The views of a scene show one set of named points, each view turned or mirrored, shifted and resized as a whole, with a little noise and some points left out.
(in the rows, 128 means zero)

Scene 1
View 1
q752: [111 154 142  99 115 146 112 114  89 121 103 112  67  86 145 143 150 158
  72 137 111 139 172 225 121 104 145 138 158 169 179]
q62: [101 161 172 136  73 127 105  75 113 126 118 128  84 114 134 128 145 146
 138 157 123 127 189 203 127 146 172 127 158 159 214]
q57: [117 175 148 120  92 112  81  97 112 130 104 139  84  73 120 124 124 137
 149 130 123  99 177 177 123 138 124 103 167 127 184]
q206: [107 132  87 102 100  99  63  74 100 138  94 147  75  73  75 101 125 125
 134  98 107  77 158 149 138 138 105  73 175 114 149]
q54: [126 102  96 142  75  61  67  36 138 153 120 131  98 167 100  69 115 117
 166  94 104  85 164  99 151 153 126  79 126  99 178]
q673: [ 98 156 140 138  61 102  75  52 121 138 114 150  88  98  89 105 126 125
 179 135 123  89 185 159 135 166 150  85 175 126 196]
q726: [111 147 124 112  97 111  80  88 106 135 102 136  78  83 105 117 129 136
 126 117 114  97 169 170 131 132 121  97 166 128 171]
q747: [128 142 157 155  66  79  83  61 144 146 128 124 103 154 141  99 120 130
 175 127 119 105 184 138 136 155 150 112 124 120 212]
q527: [149 149 114 100 134  92  76 133 108 136  94 112  83  75 147 124 119 147
  99  88 110 103 155 155 120  97  80 114 140 113 145]
q739: [148  57  26 106 128  48  53  65 128 161 100 112  90 164 100  57 113 119
 103  37  80  75 131  67 153 112  72  74 102  77 119]
q23: [130 111 118 145  80  70  78  54 141 149 120 120 101 171 126  84 119 127
 157 102 106  97 169 113 146 145 134  99 116 112 187]
q700: [120 141 143 149  64  78  74  53 139 145 123 136  98 140 118  94 117 126
 184 121 118  92 180 130 138 161 141  96 138 115 200]
q532: [116 176 176 126  88 129 104 105 109 125 113 122  83  90 150 141 137 150
 124 150 124 126 186 207 120 129 151 134 158 153 204]
q768: [138 132 134 129 104  91  88  92 125 141 114 112  90 134 149 110 127 142
 122 109 108 115 169 150 131 122 123 121 122 126 182]
q173: [179  92  86 112 147  56  78 120 135 151 105  81  96 164 181  92 115 147
  76  59  89 113 139 104 130  80  74 128  75  98 142]
q678: [129 140  99  97 117  98  70 103 103 137  96 130  77  75 109 111 123 136
 113  94 106  91 157 152 126 117  94  93 158 113 146]
q391: [169  95 129 144 115  60  94  94 151 149 124  75 106 211 200  92 122 147
 102  88  96 133 159 115 135 101 122 145  64 116 186]
q288: [127 112  92 111 111  94  80  82 115 139 106 117  79 124 118  97 126 138
 105  93 100 103 156 141 139 118 112 102 137 120 158]
q239: [ 97 124 119 125  78 116  91  52 112 137 115 134  81 131  98 101 139 131
 135 126 108 105 178 166 143 150 154  95 158 140 188]
View 2
q700: [111 161 130  98 167 149 120 141 123 130 138  88 100 141 126 109 148 136
  92 119 147 114 130 129  68 168  91  99  96 148 123]
q54: [ 91 170 121 119 180 136 102 142 109 124 142 110 108 157 118 119 149 142
  77 121 138 115 133 110 114 166 107  83  85 148 142]
q752: [189 122 153 112  88 165 136 125 128 147 148 101 144 109  87 136 119 119
 148 155 137  70 122 142  71 145 130 147 130 113 108]
q673: [131 143 139  85 160 162 130 143 136 131 137  71 105 143 125 100 126 152
 123 124 153 106 136 122  64 152  92 110  83 143 135]
q239: [136 134 140 105 151 165 126 137 129 133 138  91 121 144 110 116 133 143
 111 138 146  86 134 121  82 159 118 113  83 128 135]
q391: [114 186 125 149 131 120  99 123  93 143 150 149 124 119  95 154 179  87
  49 135 119 100 110 146 101 190 129 101 147 134  94]
q62: [160 128 153  94 129 175 142 133 139 144 137  79 116 123 111 118 138 126
 115 143 150  80 128 145  37 165 105 132  97 126 107]
q726: [146 142 136 101 127 153 121 138 125 134 145  92 127 133 107 118 115 144
 143 131 141 101 132 121  90 139 109 118 113 136 135]
q288: [131 154 129 126 133 138 105 134 108 132 149 118 133 138  98 132 128 133
 117 134 131 100 128 114 122 148 125 108 117 132 135]
q678: [142 153 130 111 122 138 107 137 111 130 152 108 133 129 101 125 108 142
 151 127 134 111 128 113 119 127 113 115 130 141 142]
q532: [170 136 150  93 109 166 138 131 134 148 142  85 121 110 108 121 131 120
 133 139 146  88 122 150  37 155 103 137 126 129 102]
q768: [134 161 133 118 128 141 115 131 111 141 147 113 123 123 102 133 143 117
 103 131 133 101 121 137  87 161 115 114 129 136 113]
q206: [132 145 127 104 143 146 109 142 118 126 145  95 128 145 107 112 104 161
 150 126 138 111 137 101 121 126 111 109 101 141 156]
q739: [ 84 186 106 152 162 107  73 137  83 118 154 151 137 159  95 139 133 140
  92 121 114 121 131  87 192 146 135  76 115 142 162]
q747: [116 164 131 103 161 149 122 138 121 137 138  94 102 133 122 116 160 123
  78 125 145 110 125 140  57 176  97 101 103 144 112]
View 3
q532: [135  89 156 127 146 154  91 134 120 143 130 136 136 174 139 145 153 103
 119 121 162 154 119 152 138 131 140 133 124 166 147]
q768: [120 120 132 124 138 150 108 119 125 125 147 137 148 149 128 136 125 131
 138 124 150 123 114 132 133 129 130 133 122 155 137]
q62: [138  78 154 111 145 161  94 136 120 138 151 143 147 164 146 151 141 103
 113 114 158 158 109 153 139 126 145 142 127 167 149]
q288: [107 127 109 121 152 150 111 107 121 123 147 139 144 154 116 147 111 142
 142 103 144 119 109 139 145 120 122 137 128 138 141]
q57: [131 105 135 117 151 149  98 132 138 148 137 139 132 179 114 157 139 111
 124  99 156 136 113 154 147 135 139 141 110 157 135]
q752: [119  98 144 141 160 155  87 120  99 137 114 134 132 177 146 141 151 114
 126 115 160 161 125 156 145 117 120 125 145 147 170]
q678: [108 137 105 129 158 143 104 109 128 135 128 139 130 172 101 151 121 138
 145  94 149 117 115 142 155 125 119 135 119 132 139]
q206: [113 125  98 107 164 148 107 115 134 140 148 146 132 175  96 169 114 133
 134  72 148 125 104 156 160 125 129 148 114 134 136]
q23: [122 117 119 101 131 153 120 120 137 115 181 145 162 132 119 145 101 137
 137 117 141 111  97 129 130 128 141 145 114 157 120]
q54: [117 123 105  91 135 153 125 116 143 116 191 149 162 132 108 154  89 144
 139 101 138 105  91 132 137 127 143 152 110 151 116]
q726: [122 111 119 116 158 149 101 121 128 139 140 142 133 173 114 158 127 123
 129  91 152 135 110 154 151 126 131 142 118 145 140]
q527: [109 144 116 144 153 138 103 112 125 137 111 131 126 173 108 139 132 135
 147 113 152 115 123 137 146 130 114 127 116 138 140]
q173: [ 94 165 105 150 133 139 117  95 117 106 131 127 150 133 114 114 104 165
 165 144 141  89 120 108 129 123 106 118 127 136 136]
q700: [134 105 130  94 132 155 115 133 147 130 177 147 155 149 117 153 113 121
 126 110 148 120  98 140 135 135 151 149 104 166 117]
q739: [ 85 166  68 114 147 142 131  87 132 102 167 144 154 128  89 145  71 179
 167  96 129  78  98 119 146 116 112 142 120 118 125]
View 4
q752: [143  96 131 169 112 117 116 138  97 133 157 150 138 143 114 178  82  98
 120 141 138 171 118 130  68  94 144  94 160 189 104]
q173: [122 106 138 149 126 133 127 136 147 130  98 130  84 151  98  20 182 210
 140 169 106 148 116 110 108 140 215  90 181 110  92]
q391: [112  97 135 142 147 131 124 107 159 125 110 148  79 127 115  75 185 195
 186 172 110 107 101 108 121 123 246  96 122 132 104]
q527: [136 117 133 149 107 150 124 160 123 143 112 122 131 146 107  99 131 149
 103 158 105 178 142 107  98 125 139 105 191 127 118]
q739: [ 97 123 188 144 104 154 149 202 178 111  74  98  59 125  90   4 181 220
 143 196 114 161 104  99 109 167 135 121 145  48 101]
q747: [114 103 140 130 138 158 129 133 163 133 114 132 111  88 139 169 150 136
 183 178 104 106 116  89 133 119 172 136  74 125 154]
q726: [128 117 146 147 104 152 131 171 129 136 122 121 132 117 119 156 109 116
 121 164 115 168 133 100  98 122 105 128 139 128 133]
q62: [127 100 134 148 123 139 122 135 125 135 147 143 136 102 134 223  98  88
 153 157 125 137 118 108 100  98 138 128  98 172 141]
q23: [104 111 156 132 125 160 140 156 168 124 103 122  93  94 125 126 159 159
 177 187 106 118 112  90 125 133 155 134  87 101 141]
q239: [112 111 164 148 114 146 137 174 144 122 127 123 112  98 124 174 111 115
 156 173 130 148 107 104 100 120 108 134  94 125 133]
q57: [138 117 130 137 112 163 126 156 125 146 122 124 150 113 127 181 108 105
 120 161 102 159 147  97 111 114 116 133 138 138 150]
q700: [113 117 147 123 125 171 136 156 164 134 103 117 118  83 134 168 142 131
 165 184 100 124 129  83 133 126 134 148  81 106 162]
q768: [125 104 137 143 127 145 128 139 141 135 119 135 113 119 118 133 139 146
 148 165 110 140 121 104 110 119 169 115 133 136 126]
q54: [ 98 120 170 128 119 167 146 180 181 118  94 109  87  88 123 112 161 166
 173 198 110 125 111  84 126 145 129 146  82  75 144]
q673: [121 120 151 130 111 172 137 173 150 135 115 117 134  85 134 199 112 102
 147 177 109 143 131  86 118 121  89 152  88 115 164]
q206: [124 127 165 146  94 162 141 203 141 130 106 103 124 114 110 128 114 130
 110 176 115 181 132  96  98 138  68 136 144  96 136]
q678: [130 121 147 147 101 154 131 181 128 137 110 113 127 132 108 110 122 140
 107 166 109 178 139 104  96 132 110 118 170 114 123]
q288: [119 115 159 152 110 142 134 172 142 125 111 120 103 124 106 105 134 152
 135 171 122 160 114 109  95 134 131 117 141 113 113]

Which points are out of place in each view (at most two, in the order of its rows)? Write - if all are in place.
view 1 | -
view 2 | -
view 3 | q678
view 4 | q527, q747

Scene 2
View 1
q397: [116 124 144 128 137  95 118 143 133 116 108 109 135 130 133 131 133 144
  93 117 153 129 141 134 137 139 122 170 127 127 109]
q470: [135 149 141 131 115  86 120 145 144 134 123 142 131 143  93 111 127 159
  99 130 179 126 139 149 146 128 111 186 138 124 127]
q124: [126 119 147 138 139 115 120 139 101 105 108  98 134 146 152 140 146 114
 103 118 120 133 121 146 134 141 126 147 113 117 122]
q493: [133 135 142 138 128 107 126 135 102 118 117 115 130 160 124 133 140 122
 104 134 147 138 109 143 150 142 115 146 120 120 131]
q40: [116 104 144 130 141 110 115 137 119  97 102  93 137 130 173 133 148 123
 104  95 107 123 139 137 121 139 132 162 122 123 107]
q342: [110  86 126 131 137 110 118 112 111  81 100  86 139 137 207 127 156 111
 116  79  82 129 127 115 120 152 137 151 133 134 102]
q425: [120 117 149 134 139 109 115 143 115 106 106 100 136 135 151 136 143 126
  99 111 126 126 134 144 129 138 128 161 117 118 115]
q997: [128 116 144 136 132 114 119 136 112 103 110 106 135 143 158 128 148 119
 109 105 110 124 130 149 125 135 127 162 122 118 121]
q399: [137 118 135 137 115 112 122 122 117 100 118 124 135 153 162 109 152 121
 124  95  99 118 124 151 124 130 126 170 135 120 131]
q758: [126 139 123 122 109  72 125 126 154 131 126 144 132 142 102 100 125 168
 104 122 185 132 134 121 153 139 109 187 157 143 117]
q371: [136 134 145 137 123 105 122 141 117 117 119 125 132 150 126 121 139 131
 107 121 139 125 126 156 136 130 119 166 124 117 131]
q204: [110 126 147 127 145  94 118 147 124 119 106  99 135 130 128 143 130 141
  84 128 165 137 137 126 144 147 121 158 119 128 104]
q699: [134 130 142 135 121 103 120 137 127 115 118 126 133 144 135 114 140 136
 109 112 133 121 132 152 131 128 120 175 131 120 127]
q302: [137 125 151 141 129 120 119 140 103 106 113 112 133 152 148 130 149 113
 110 114 110 122 122 162 128 130 125 157 116 109 132]
q718: [138 120 146 142 128 122 122 132  94 102 115 109 133 158 159 129 152 105
 117 113 100 125 115 158 129 135 125 148 116 112 134]
q160: [112 105 134 130 139 103 119 126 114 100 105  95 136 137 168 133 146 122
 104 104 121 133 127 121 133 150 128 154 129 131 106]
View 2
q342: [170 133 124 100 161 148 137 141 113 134 129 105 166 135 115 103 149 154
 136  85 124 140 117 113 103 149 178  83 121  81 151]
q40: [144 120 123 107 173 129 130 153 115 131 117 111 151 145 135 113 135 122
 127 119 125 125 127 132 119 140 157 114 116 104 161]
q204: [121 101 120 135 166 117  97 165 102 101  86  76 142 181 153 148 109  92
 117 128 143 138 129 144 134 123 144 156 128 104 182]
q425: [133 109 119 126 172 121 124 154 111 129 109 112 142 156 143 122 122 108
 128 128 128 126 122 133 133 131 149 138 116 108 170]
q997: [136 111 121 126 173 124 136 150 115 143 116 129 141 145 128 108 126 117
 134 132 121 119 115 129 144 131 154 135 111 111 166]
q371: [125  95 122 159 166 122 123 160 107 133  98 119 131 158 120 121 109 105
 135 144 127 123 103 135 171 110 153 164 116 114 179]
q124: [138 109 108 134 164 121 124 136 103 134 120 126 137 160 147 119 121 114
 138 113 127 134 111 119 142 132 149 146 111 102 164]
q493: [129  95 109 167 155 122 109 142  94 126 101 114 131 174 134 132 103 104
 142 121 135 139  96 119 173 112 151 175 118 100 179]
q399: [146 111 132 141 168 140 145 156 115 151 113 129 146 133  91  97 129 135
 144 130 120 119  97 124 161 121 172 127 115 108 166]
q397: [123 103 128 134 168 121 110 173 110 111  85  82 143 169 134 136 114 100
 119 139 137 129 126 149 141 119 151 146 127 109 182]
q758: [117  86 150 177 160 138  98 201 105  99  49  47 144 176  77 148  97 101
 120 159 146 132 104 161 185  85 172 164 144 109 205]
q160: [149 117 122 121 162 134 118 149 107 121 110  94 155 158 130 122 129 125
 129 105 132 140 118 124 123 135 162 119 122  91 167]
q699: [128  99 132 151 170 126 129 169 112 134  95 111 137 152 109 117 114 110
 133 149 127 118 105 140 167 111 159 150 120 114 178]
View 3
q371: [138 130 123 143 108 132 148 100 141  95 146 142 127 135 144 114 146 115
 122  80 109 167 138 110 135 111  92 138 196 142 110]
q997: [126 153 107 160 137 139 126  95 124  85 127 134 118 156 133 122 131 131
 130  73 126 140 109 114 141  90  97 109 196 151 115]
q302: [127 152 116 166 126 136 135  88 119  73 136 141 120 157 127 111 146 137
 128  58 105 148 135 117 138  85  99 118 199 137 119]
q204: [120 112 120 140 114 121 136 127 134 123 122 128 137 120 165 130 152  95
 165 113 134 146 108 118 157 146 114 121 169 145  75]
q699: [148 131 115 136 118 137 142  99 144 104 150 139 122 138 142 121 133 114
 113  86 120 169 122 104 134 105  89 136 198 156 118]
q493: [122 135 142 153  93 121 156 111 141  76 117 146 129 135 153 105 163 111
 149  80 112 159 150 116 124 118  84 132 191 128  92]
q40: [121 152  94 161 155 139 112 101 116  99 118 126 117 158 137 135 122 130
 143  83 144 125  82 113 150  92 109  92 188 160 106]
q160: [114 154 114 155 141 134 122 117 128  93  97 128 116 153 150 129 130 118
 156  94 155 126  85 109 133  98  94  92 187 158  93]
q425: [124 139 105 158 135 133 125 104 120 101 128 129 126 148 140 126 140 125
 145  83 125 138 105 116 153 108 113 106 186 146 101]
q342: [109 189 101 167 175 146 102 108 121  75  76 125 100 178 138 138 106 138
 150  82 176 102  54 104 121  60  83  61 196 175 107]
q399: [143 164 112 150 139 148 133  87 139  78 132 141 107 162 129 119 118 134
 104  67 131 154 111 100 117  69  74 113 211 162 134]
q718: [120 163 116 171 131 137 132  92 119  64 119 141 115 165 128 112 141 141
 135  57 116 140 125 116 130  79  91 106 201 139 116]
q470: [163  92 130 109  87 129 165 113 169 137 172 142 136 103 162 118 144  82
 108 113 112 199 142 102 134 148  89 173 191 153 107]
q758: [166  98 141  91  91 133 167 131 191 140 146 141 127  98 181 126 127  65
 109 138 145 198 117  88 110 148  64 167 193 174 101]
View 4
q493: [134 142 112 107 143 120 154 158 119 138  99 147  92 141 133 128 125 123
 118 150 112 143 141 116 138  94 111  90 136 169 113]
q718: [124 141 137  86 164 107 149 171 125 150 114 136 109 136 121 108 125 161
 145 119 108 119 120 133 110 108 117  98 128 155 130]
q425: [129 137 138 110 136 125 138 153 112 144 121 144 102 120 139 124 118 158
 131 130 121 129 127 126 104 128 133 110 142 144 131]
q997: [124 136 141  94 145 113 146 160 119 142 119 136 107 128 131 119 118 163
 140 123 116 119 123 134 112 123 127 106 132 142 130]
q470: [136 127 101 129  81 131 158 120 114  94 108 134 108 139 127 149  99 122
  94 163 154 136 161 117 170 108 130  84 120 142  95]
q758: [118 118 115 121  77 136 179 113 114  88 104 123  84 145 160 163 103 120
  93 160 145 145 160 131 197 129 130  98 120 131  81]
q371: [133 137 116 107 125 118 152 148 120 124 110 136 112 137 121 126 112 141
 121 141 131 128 141 122 137 103 123  90 125 151 114]
q342: [ 96 127 181  74 173 115 157 173 116 164 123 128  79 124 173 117 134 188
 163 100  87 118 100 158 102 165 131 136 141 125 135]
q397: [130 129 128 124 112 137 142 134 107 126 118 142  92 120 153 141 111 143
 114 146 132 139 139 125 128 136 136 111 144 138 119]
q124: [127 140 138 104 153 120 141 163 113 151 114 146  97 125 140 120 124 152
 136 131 110 132 124 125 105 121 124 108 143 153 133]
q302: [132 140 127  92 150 107 144 166 123 141 113 139 119 135 111 111 117 157
 139 126 119 118 126 127 109 101 119  93 127 155 129]
q399: [112 130 143  76 144 101 164 159 130 130 117 121 113 144 123 115 116 172
 147 113 117 107 122 148 133 122 123 101 114 135 119]
q40: [118 129 154  99 143 123 141 156 112 149 127 138  98 119 150 121 120 175
 143 119 113 122 117 139  97 146 137 121 143 132 137]
q699: [127 131 125 103 119 118 153 142 120 118 115 129 113 136 124 128 109 151
 123 134 133 122 138 132 140 116 128  95 122 141 113]
q160: [112 130 157  98 151 127 151 157 112 152 119 138  80 122 167 129 127 162
 139 123 103 132 118 139 111 149 131 125 147 136 128]
View 5
q758: [ 50 165  86  61 110  99 143 110 212 110 138 195  99  87 165 108 144 108
  74 200  82 145  94  86 157 186 169  92  57  80 138]
q160: [133 119 119 109 132 154 129 153 151 160 133 175 107 143 156 124 143 117
 135 131 110 146 122 171 105 100 166  76 120 131 152]
q342: [140 119 146 112 123 157 143 166 124 192 127 176 112 165 154 111 144 137
 156  89 113 154 137 209  75  63 164  77 139 121 187]
q493: [126 109 105  97 123 133  93 108 148 108 124 177 108  93 121 139 146  75
 107 167  89 127 107  98 114 124 154  68 136 147 121]
q399: [ 90 141 148  93  97 115 130 103 128 146 123 187 129 121 124 102 159 124
 127 127  88 141 121 137  80  91 151  89 137  97 185]
q997: [115 127 131 113 116 141 110 118 132 140 135 168 142 139 128 126 158 115
 139 135 102 134 119 148  95  95 157  84 140 128 155]
q371: [ 95 135 112 102 113 125 100  95 146 109 137 173 141 111 121 129 161  98
 114 168  90 127 103 104 113 126 153  85 127 121 139]
q699: [ 83 146 119  99 106 121 112  98 151 118 138 176 143 119 128 121 161 112
 117 160  92 131 107 115 110 124 154  94 119 108 150]
q425: [117 127 116 121 126 154 109 126 146 136 146 161 145 147 140 137 156 112
 138 147 111 134 112 152 112 111 160  86 126 134 139]
q124: [139 110 119 117 130 154  98 125 132 131 134 165 129 133 128 139 152  97
 136 140 105 130 113 144 100  96 156  74 143 149 136]
q302: [119 121 131 116 112 136  92  99 116 121 132 167 149 127 105 132 163 100
 135 142  95 124 113 127  88  91 148  83 157 138 147]
q718: [130 114 137 112 113 140 100 109 115 136 124 171 134 126 109 127 155 102
 139 130  98 130 119 140  80  81 150  77 161 137 156]
q397: [ 98 136  96 108 130 146 117 129 175 124 151 166 136 138 159 136 152 112
 121 171 110 137 102 136 137 142 168  92  95 122 129]
q204: [117 125  82 112 143 159 108 141 183 120 152 162 121 134 165 150 147  99
 119 179 114 135 100 135 148 152 172  82  92 143 109]
q470: [ 54 160  87  85 109 106 112  85 190  87 146 179 140  96 139 126 159 100
  87 206  86 128  88  71 151 177 159  99  82  98 124]
View 6
q699: [124 150 139 137 122 130 148 128 149 145 138 166 128 103 113 130 132 117
  98 111 153 141 108 131 150 145 142 109 117 139 138]
q718: [127 133 132 156 127 143 162 168 118 123 127 154 127  83 121 136 128 148
 108 109 148 117 101 138 145 161 119 102 117 138 120]
q302: [135 141 134 143 126 140 156 163 125 124 134 159 125  80 113 131 125 141
 104 109 150 129 103 142 143 157 123 113 112 141 122]
q160: [110 124 130 164 124 132 149 147 128 152 111 148 138 118 148 148 124 124
 120 103 146  97 122 131 149 148 116 100 131 124 124]
q399: [117 129 138 167 116 141 163 145 132 136 136 155 124  89 116 129 144 141
  99 116 160 131  95 130 152 157 138  78 126 147 133]
q758: [108 179 140 120 133 110 144  71 178 174 127 174 140 145 124 136 131  80
  88 109 145 145 104  89 169 129 169 118 114 129 171]
q40: [116 114 137 167 113 135 145 157 130 147 126 152 132 107 140 142 131 125
 121 105 156 107 132 152 139 145 116  96 137 133 116]
q493: [131 167 129 125 146 130 156 140 131 131 117 161 137 101 121 138 111 126
 103 104 132 122  96 112 156 155 124 138 101 125 135]
q397: [120 148 138 132 125 122 136 125 151 158 124 164 138 127 134 142 121  99
 113 102 146 124 133 134 145 132 129 127 123 125 133]
q371: [130 158 135 132 132 131 154 137 142 135 132 163 128  94 113 132 126 124
  97 109 147 137 100 126 151 151 136 118 109 137 138]
q124: [128 137 131 145 130 137 152 163 121 132 120 154 134  96 131 141 116 133
 115 102 142 110 114 139 144 154 111 121 115 126 118]
q204: [123 154 135 123 134 120 133 127 149 158 115 163 144 134 143 147 110  95
 119  96 137 113 138 132 145 133 119 145 116 116 130]
q342: [ 98  91 131 204 109 144 157 163 114 149 109 136 138 109 158 152 140 144
 125 107 157  81 120 136 148 159 109  60 149 131 115]
q470: [128 183 141 101 133 114 141  91 174 157 141 180 132 123 107 128 125  88
  88 107 148 160 109 113 155 131 160 140 104 135 157]
q997: [124 130 136 156 120 137 152 156 130 136 130 156 128  94 126 138 129 132
 109 108 153 120 114 142 143 153 122 101 123 137 122]

Which points are out of place in each view (at most two, in the order of its rows)? Write - if all are in place.
view 1 | q718
view 2 | q997
view 3 | -
view 4 | q124, q160
view 5 | q342, q399
view 6 | q371
